Each row is a point on a tangle of strands that fork, close into loops and nearly touch. The rows are in no order.
Two points are linked if the straight distance between their rows is under 33.8. Some points are linked to none.
z_722: [ 32 -27 -31  -1 -31  -5 -32  20  19]
z_32: [-44  10  31  -4  -6  -2  12 -23  -3]
z_399: [-40  25  45 -10   1   2  13 -21  -2]
z_821: [-16  -1 -11  20 -23 -14  -9 -14  -2]
z_24: [ 16 -43 -39 -19  -3 -22 -25  30  16]
z_62: [-29  43  17   1  21 -29   0  -4   8]
z_605: [ 26 -52  -6 -29 -13  37   9   1  -2]
z_844: [ -2 -33 -21   0  12  14  22  -9 -24]
z_768: [-44 -14  19  -8 -16  -2  10 -27  -7]
z_930: [ 21 -49 -13 -20  -7  32  14   0 -11]
z_402: [  8 -39 -42  -7 -12 -27 -21  17   5]
z_564: [  1 -31 -44   6  -5 -29 -15  11  -3]
z_438: [ 13  56  52 -19  23  12  12   7  -8]
z_747: [-18  48  28 -14  30 -21   4   1   4]
z_898: [ 13  51  35   9  34  27  22   1 -13]
z_648: [ 50 -38 -19 -10 -13  34  -5  16   8]
z_578: [-4 56 26 19  7 -6 -2 -4  6]
z_270: [  2 -13 -23  18 -34 -17 -18  -6  -2]
z_607: [ -7  21 -10  28  34   2  19  -6 -16]
z_295: [ 15 -44 -20  -9   3  27  20  -5 -19]
z_978: [ 37 -32 -22 -12 -24   9 -26  24  27]
z_796: [ 12 -51 -11 -41 -14   4 -16  18  26]
z_115: [ -3  49  46 -21  28   6  16   1  -5]
z_586: [11 69 31  9 11 -7 -6  6  6]
z_904: [ -5  33   9  21  32   8  19  -7 -12]
z_439: [ -4 -52 -14 -29  -9   6   5  -3  -4]
z_470: [-25  41  59 -14   5   3   7 -10   1]
z_251: [-45  19   9   6   0 -30  -2 -15   7]
z_340: [ 18 -45  -9 -36 -10  10 -24  27  41]
z_829: [  7 -16 -25  16 -46 -19 -30  -2   9]
z_358: [  0 -12 -19  18  16  15  23 -11 -25]
z_818: [  2  10   8  31  -1  27  20 -16 -21]
z_847: [ -4  54  26 -20  34 -24   4   8   5]
z_740: [ 44 -27 -17 -11 -19  15 -33  32  42]
z_685: [ -4  11 -35  39  21 -23   2   1 -13]
z_793: [ 12 -19 -32  19  -2  -1   3  -2 -14]
z_47: [-15  37  36  -8  33  11  24  -7  -9]
z_982: [ -4  20 -24  36  35 -14  10   0 -15]
z_280: [-34 -32   5 -17 -20  -1  10 -23 -10]
z_997: [ 25 -22 -24   7 -47 -10 -33  10  15]
z_822: [-20 -44  -7 -20 -10   4  13 -16 -12]
z_305: [ -9 -17 -38  20  -2 -30  -8   1 -10]
z_714: [-29  -2   0  11 -23 -16  -5 -19  -2]
z_827: [ 10 -52 -20 -30  -9   4  -5   9   5]
z_873: [ 0 52 64  7 -2 23  9 -4 -5]
z_584: [ 29 -41 -35 -19   6  -8 -26  40  26]
z_922: [ -4  41  29  10  26  16  19  -6 -10]
z_830: [ 29 -47   0 -34 -22  35  -6   9  16]
z_691: [ -8   3 -39  34  11 -34  -6   4 -11]
z_118: [ -1  -4  -6  24   6  18  20 -16 -23]
z_108: [-35  37   9  11   7 -34  -7  -8  10]
z_105: [ 42 -37  -7 -22 -17  36 -10  18  23]
z_116: [ -2  29  19  33  -3  21  13 -15 -13]
z_268: [-43   7   6   5 -12 -26  -2 -19   2]
z_326: [22 72 31 -1 16 -9 -4 14  1]
z_710: [ -3  43  21  29   0   7   2 -10  -3]

A fork is a point with three links, a tip a point with one. Leave the first point through the second and follow the links. Name the first fork or tip that comes.
z_768 / z_32: z_470
z_821 / z_270: z_740
z_930 / z_605: z_648
z_251 / z_108: z_847
z_564 / z_402: z_584
z_358 / z_118: z_326
z_982 / z_607: z_922
z_280 / z_822: z_340
z_922 / z_47: z_438

A piece is two or more points that can be reached from each other along the links. Count, over all rows, the pieces, the separate loops (a circle has one, a figure eight two, a Y none), the forks (points with three links) and the tips (points with one).
pieces: 4
loops: 0
forks: 1
tips: 9

Name the points in between on the shortest way along the links from the first point to the second, in order.
z_607 / z_438: z_904 z_922 z_47 z_115
z_326 / z_118: z_586 z_578 z_710 z_116 z_818
z_280 / z_470: z_768 z_32 z_399
z_358 / z_830: z_844 z_295 z_930 z_605
z_691 / z_922: z_685 z_982 z_607 z_904
